Each row is a point on a tangle of strands that fork, close into loops and nearly touch. The rows are in no order.
Points whose rows are less than 84.2 apart are linked; no others are.
k_148: [-82  -4  11  29 -10  -9 -11 -16   5  63  -3  43 -28  -6  10  39  -9 -34
 -18  15  -7 -21   0]
k_380: [ 66  -5  44 -31  -5 -23  -3 -23  32  -4  -2 -16   8   5  25  -4 -13   5
   3  -1  -5  30 -27]
k_699: [ 16 -12 -21  35 -12  20 -19 -24   0  36   2 -39  22 -21 -25 -10  -1  23
  78  -6 -15   4  39]
k_29: [ 50  -8  27 -17 -18 -15  -5 -12  -1  -2 -34  -4  32   0  24  -6   4   2
  -3  -5   2  19 -45]
k_104: [-21   8 -23   1  13  21  34  11 -24 -33 -27 -21  33 -10  -2  -4  12 -20
 -51  12   1 -14   7]
k_237: [-20  -9  34 -13 -17 -31 -27   1 -23  -6  -5  -9  -3  12  36  -2 -24 -25
  -3  16  27  -6 -36]
k_959: [ -7 -10 -19  -7   2   6  20  18 -11  -8   7  19  -7  -4 -25  -6  16  -4
  15   3  18  19 -15]
k_406: [ -6  25 -27   2  21  15  21  19  -6  -4  20 -24  -1  16 -41  13   9  -1
 -21  17   7 -10  40]
k_813: [ 35 -12   0  20   1  15 -27  15 -29 -11 -15 -19  51  21 -19 -14  32 -30
  14  -5   7  30   7]
k_626: [-38  -7 -47  39  -6  24   0  17 -46  46  -7   7  14  -9 -34  12   5  -5
  26  16  10 -16  32]
k_349: [ -4  -8   9  11  20 -24 -12   4  30  24  -8 -19 -44   4 -12  12   4  19
  54   9 -10  -7 -15]
k_400: [-61   0  21  18 -11  -8   3 -33   6  40  -4  52  -6  -6  13  27   4 -35
 -41  17   4   2 -17]
k_767: [ 68 -11   6 -41  -4   9  13   1 -12 -20 -12 -38  31  -8  57 -24 -15   8
 -37 -16 -14  16  -5]
k_91: [-22  19  13 -10  34  -1  35  17 -25 -22 -11 -10  -1 -13 -23   5   1  -9
 -20  32  47 -15 -11]
k_631: [-21  10  20   1  -8 -22   3 -21  -7  19 -10  22   7  21  35  28   6 -33
 -53   8   1  -2 -21]
k_846: [ -9  36  29 -33  28 -45  10  16  17 -12   9   2 -13   5   7  27 -23   7
  -9 -17   1 -20   0]
k_470: [ -6  19  -1  -8 -15  -3  33  -4  21 -18   5  60   4   5   8   4   6  29
 -21 -13  -5   2 -22]
k_882: [ 20 -17 -27  27 -15  41   2  25  10 -21   1 -10   9 -10 -12 -35  29  19
  24  -2   0   4  33]
k_387: [-16  15 -35  13  23  25   9  27 -19 -16 -12 -22  21   2 -48  -1  23  -8
   5   4   5  -7  37]
k_905: [ 31   6  22  22  23  -6 -17   1 -33   6  -8 -16  22  18 -27  -4  30 -22
   8  14  31  14 -20]
k_127: [-51   5 -22  13 -11   9   7 -23 -10  65  19  40 -44 -14  -4  19 -13   3
  15  -8   3 -14  32]
k_924: [-41   7   2 -10 -10  -6  28 -16  17  23  24  59 -15   0  -1  19   9 -24
 -37   0 -12  22   0]
k_916: [ -6 -20  28  -9 -13 -39 -33 -18  -1  -2  -4 -48 -22  -6  19  -4 -23 -20
  22  11  18  -6 -22]
k_328: [ -3  13 -22 -10  12  -5  22   0  13  14  47   2 -33  13 -36  14  -7  -1
  -4  -1   2  -8  47]
k_784: [-31   5  -4 -10  13  -6  28 -19  43   7  42  71 -64  -8 -16  14 -33  22
  -9 -15 -23 -21  28]
k_634: [ 43  14 -12   8  25  -6 -52  38   0 -10 -22 -38   7   1   0   7  13   5
  14   8  -9  12 -24]
k_521: [ -3  -1  -9   6 -12  27  30  -5  11 -43   1  10  65  11  -5 -24  23   6
  -5 -24 -27   8  31]
k_649: [ 12 -16 -27 -12 -51   5 -16 -10   6  -7  -6 -13  -9 -14  23 -15  -1   8
  -9 -15   4  -8  -4]
k_777: [ 55  -6  12 -37   9  15  28  12 -21 -22  18  -8   3   2  47 -18 -25  22
 -41  -7   5  19  -3]
k_282: [-51  -8  12  19  -3   0   2 -35  -5  19  -9   5 -51 -15   1  -1   5  -8
   7   8  29 -17 -10]
k_529: [ 33 -19 -13  35 -23  10 -42  17  -1   5 -25 -13  59  11  -5  -8  26 -16
  30   4 -13   4  12]
k_811: [  3 -29   6  -5 -50 -27 -10 -20  20  29 -29   6   8  -1   2  10  -5 -12
  27   6  -1 -13 -26]
k_596: [ -1 -22  10   2 -63 -13 -14 -55  18  36 -14 -22 -11  -6   5  -7 -12   8
  37   6   9 -17  -2]
k_145: [ 10  -4  -8   1   9  24  23   7  16 -53  11 -17  38  20   1 -17   6  21
  -3  -6 -40   9  14]
k_730: [ 11  -9 -33  -2  -9  22  21  23   9 -28  24  19   1  -9 -28 -25   5  30
  26 -11  -2   9  14]
k_95: [-40  -8 -26  24 -12  22 -16  20 -38 -17 -36  18  66  -8  -7 -17  24 -29
   1 -13  -2 -12  12]
k_129: [ 42  -8 -19  40   0  13 -37   1  17  16  -6 -57  22 -37 -24 -20   3  17
  59  18  -7  13  39]
k_62: [-37  16 -39  22 -14  10  20 -16  20  17 -10  24   1 -19  -2  11  19   5
 -38   3 -10 -24  14]
k_358: [ 38  -6   7 -17   8 -13   4   0  30 -19  43 -31  -8   2 -11 -12  -9   5
  13  12  -4  24  10]
k_772: [ 16  22  24 -27  32 -27   4  34  -1 -12 -12 -13  -2  14  28  26 -13  10
 -20   9   5  -7 -27]
k_120: [-43  17  54 -10   4 -29   7 -16  25   7  16  46 -53   3   1   9 -25  10
  10 -29  17 -10  18]
k_315: [ 49  26  -6   7  37  22 -44  42  -7 -34 -25 -47  45  -5  -2  -8  16   6
   2   0 -18  22   5]
k_137: [  7  22  11 -28  -1   2   3 -29  -5 -31  29  23 -19  11  27  -7 -15  21
 -42 -41 -12  -4  -4]
k_243: [-22  -6 -15  23 -11 -13 -17 -18 -13  84 -33  19 -23  -9 -12  31  -4  -1
  44 -13  -8 -32  -6]
k_672: [ -3 -12  19  31  15 -17 -30 -20 -36  28 -18 -12  -6   9 -22   0  12 -16
  20  19  33 -20 -35]
k_321: [-10 -20 -20   2  -1   5   5  -4  13  20   0   7 -38  -3 -19   0   8   8
  42  -3  -3   5 -13]
k_599: [-28   0 -20  17 -21  19  25 -10   2 -17 -20   8  40  -8  18   0  16  -9
 -49   8  -9 -19   0]
k_968: [-22   5 -12  23 -29  31  -8   2 -15 -23  -9  18  66  11  -1 -16  27  -8
   2 -23 -11   8  29]
k_200: [-48  -2 -33  33   8  11  -9  25 -52  21 -14   8  19  -8 -45   2   7 -33
   6  31  34 -27   4]
k_333: [-39  -1 -36  38 -12  26  13  -1 -19  55  22  33 -10   5 -14  14  -2  10
  35  11 -10   0  40]
k_290: [-26  11 -16  -2  -3   8  23 -14  33 -16  40  64 -22  -6 -14   7  -8  36
 -17 -14 -20  -9   5]
k_429: [ -9 -16  16 -30 -29 -16  11 -16  19 -13  37  14 -50   7  18 -13 -26  -4
  -2 -12   9   1   3]
k_306: [-10  13  -3 -39  22 -35  16   2  14 -12  19   7 -13   8 -20  18 -19   5
  11 -22 -23   4   1]
k_988: [-29  -2  24 -32  14 -11  42  -4  25 -26  36  33 -49  -8   9   4 -30  -4
 -31  -3  11  -8   4]
k_854: [ 47  24 -12   0  21  24 -23  18 -10 -34   9 -37  28  -1 -11 -19  20  14
  -2 -30  -8  14  34]
k_225: [  9  11  28   5   7 -31  -6 -25  40  20  16 -12 -29   2  -2  12 -11  34
  35  -6  -1 -14  13]
k_379: [-10  12   6 -29  29  -5  38  17 -11 -18   8  13 -25  -8 -35   2   3  -7
 -10   6  30  10 -11]
k_818: [-37 -23  23  22 -10 -26 -20 -32 -22  36 -31   2 -32  -8  -5   5  -1 -34
   5   9  33 -31 -28]
k_150: [ 77  20  16  -3  22  14 -28  28   6 -34  -6 -43  50 -24  23 -20  -4  21
  -4   7 -19  41  -1]
k_18: [-14  -8  75 -19  16 -19   9   1  -5  -7 -18  21 -27  25  52  14 -14  -6
 -15   1   1  13 -44]
k_31: [ 13  -4 -31  41 -25  12 -33   2 -13  42 -29  -9  30   7 -10   3  24   3
  32 -15 -16 -20  28]
k_277: [ 41 -15 -24  12 -13  24 -15  34  36 -30   5 -22  37 -18 -12 -31  11  18
  45  -8 -27  12  39]
k_64: [ 20 -26   6  35 -23  -8 -60  -8 -28  34 -12  -4   0  12  -7  -9   7 -18
  38  21  30   1 -32]
k_310: [ 37  -3  49 -30  11 -44   2  -4  23   4  -8 -12 -18   3   5   8  -9 -15
  17   0  15  19 -22]
k_761: [ 28   4  20 -41  34 -11  27  10  -2 -26  24 -21 -26  -6 -25  -6 -14   3
  -1   7  24  17  -3]
k_90: [ 44  20  18 -25  13   8   8  -5  -3 -32  39  -2  10  23  25 -11 -11  28
 -28 -17  -2  14   2]
k_944: [ -5   8 -12 -16  28  32  29   3 -19 -41   8   2  13  22  -2  -6  14   7
 -26  -4 -20  30  -7]
k_96: [-15 -17 -12  10   8  -3  -8  37  -9 -14 -20 -25  -8  -1   0  -4  -6  -9
   0  43  15 -12 -38]
k_847: [ 22   5   1 -13  32 -13 -17  53  -6 -23  -5 -32  -1   6  -6   8  -6   9
   9  27   9   9 -25]
k_794: [ 87  16  23 -33  52  24  -7  22  -8 -31  12 -37  22 -12  21 -18 -16  30
 -14  -3 -21  53  -2]
k_683: [-13  -5 -27  16 -58   7  -9  -1   2  -2 -14  11  16   6  34   1   4  -1
 -16   6   1 -19  -2]
k_469: [-31 -20 -13  -6 -34 -30  -1 -16  23  49 -27  27 -25 -12   2  24 -12  -9
  19  -7 -11 -24 -15]
k_625: [  8  -2 -21  40 -17 -16 -34  -8 -24  73 -29   7  18   8 -23  22  10  -6
  36  -3   5 -30   3]
k_525: [ -3   9 -29 -19  -4   9  16 -20  -2 -24  38  22  15  -2 -19 -10   2  -2
 -30 -39 -19  -4  39]
k_550: [ 13 -19 -11   2 -29  44   7  12 -23 -40 -30 -10  40  -3  40 -35  23 -20
 -29 -20  -5   8   7]
k_976: [-33   2  44  -6  16   1  27   8   5 -10   3  43 -33  19  23  10  -3  -5
 -26  13   8  22 -38]
k_584: [ 13 -13   3 -28  34  34  29  11 -35 -29  -6 -15 -14  17  20 -13   5  -8
 -32   8  -7  32 -32]
k_955: [-20  17  34 -27 -12 -28  -4 -37  31  18  23  57 -38  17   4  19 -10  12
   0 -39 -10  -2   6]
k_745: [ 43 -15  25   6 -19 -34 -29 -14  34  15 -12 -48  -1 -23  11  -8 -15   0
  19  27   9  -3 -18]
k_578: [ 47   7  19 -21  19 -17  14  32 -19  -1 -33  -8  35   3  22  10   1  -1
 -21  12   9   2 -37]
k_617: [ -4  -8  11  -7 -23 -11 -10 -25 -12  14  34  -8 -22  18   3  -2  -1 -17
  13  -2  20  13  12]
k_957: [  8  -8 -36  21 -19  22 -14 -29   6  18  19 -26   9  -7 -19 -10   6  26
  45 -30 -33  -8  45]
k_833: [ 32 -21 -12 -12  -5  15   6  16 -22 -31 -33 -45  35  -6  40 -25  -1 -15
 -32   4  -8   3 -13]
k_934: [ 23   9  10 -32 -26 -13   7  -9  26  -1  12  57 -16   8   0   6  -2  26
   2 -32  -1   3 -12]
k_453: [-44  11  44  10  11 -26  -2 -10  18  20  -7  17 -55   2   5  18  -1  -4
  -2   2  22 -24  -3]
k_762: [-59  25  18   9  24  16  11  14   2  -8  10  27 -30  15   6  24   3  -3
 -34  32   8   2 -18]
k_362: [ 56 -16  -7   3 -21  -2 -28  -9  37  -8 -12 -47  14 -30  -1 -20   2  -1
  14   0 -11  21   2]
k_903: [ -3  -7 -12  -9  14 -15  27  -5  29  31  42  28 -58  -3 -27  12 -20  14
  20  -9  -5 -27  46]
k_760: [-14   8  22 -38  21   8  23 -11  -7 -34  43  29 -53   6  34 -10 -29   7
 -51 -21   0  -1  -2]
k_647: [-33   2 -30  34  14  22 -17  23 -51  -4 -38   5  47  -7 -30  -9  27 -26
 -19  10  16 -22  -9]
k_654: [-23   2   5 -11   0 -23 -23   6 -40  -7 -24   3  21   7  26   4 -14 -19
  -8  -6   5  -5 -54]
k_454: [ -5  -3 -41 -13 -33   6  -2 -19  11  -4  16   4  24   8 -10  -8   0  10
   7 -42 -35  -4  38]
k_665: [-47  30  -4 -14  31  18  21   8  -8 -25  24  18   3  23  -2  15  -3   1
 -42  12 -15  14  -2]
k_568: [ 39   5 -17  21  19  -1 -55  18  18   7  -1 -51 -10 -24 -17  -4   2  22
  50  21 -13  22   4]
k_99: [ 39   6   0   7  -9 -15  -9 -27  40  -4  20 -27  11   3 -10   1   1  23
  21  -1 -18   5  15]
k_580: [-80   6  -4  24  16  17  16  -7   7  70  24  37 -47 -14  -6  36 -18 -10
   3  21  -8 -19  32]
k_522: [ -6   3  10  -4  21  10  45  14 -31 -20 -18 -11  28  -3  14   0   1 -24
 -49  32  28  -6 -20]
k_288: [ 14 -30 -24  15 -12  11   2  20   5 -26 -32 -48  14 -14  12 -25  12  -7
  -3  20   0  -8 -22]

A piece is all that can be reached along the links. How many separate loops has the piece of each point below (a circle has one, a figure eight two, a Y none), and how many tips (points with one link)?
k_349 | loops 1, tips 4
k_529 | loops 0, tips 3
k_137 | loops 0, tips 7
k_400 | loops 0, tips 4

A tip is a point with one link. Name the tips that can be reached along the links from each point below, in the order of the rows.
k_580 | k_631, k_924, k_18, k_584
k_672 | k_387, k_596, k_64
k_916 | k_649, k_62, k_277, k_654

A fork is a point with three links, a tip a point with one. Leave the first point through the second and follow the links. Name the first fork or tip that comes.
k_813, k_529 | k_596
k_596, k_811 | k_672
k_148, k_580 | k_944
k_95, k_647 | k_400
k_429, k_988 | k_833
k_934, k_470 | k_387
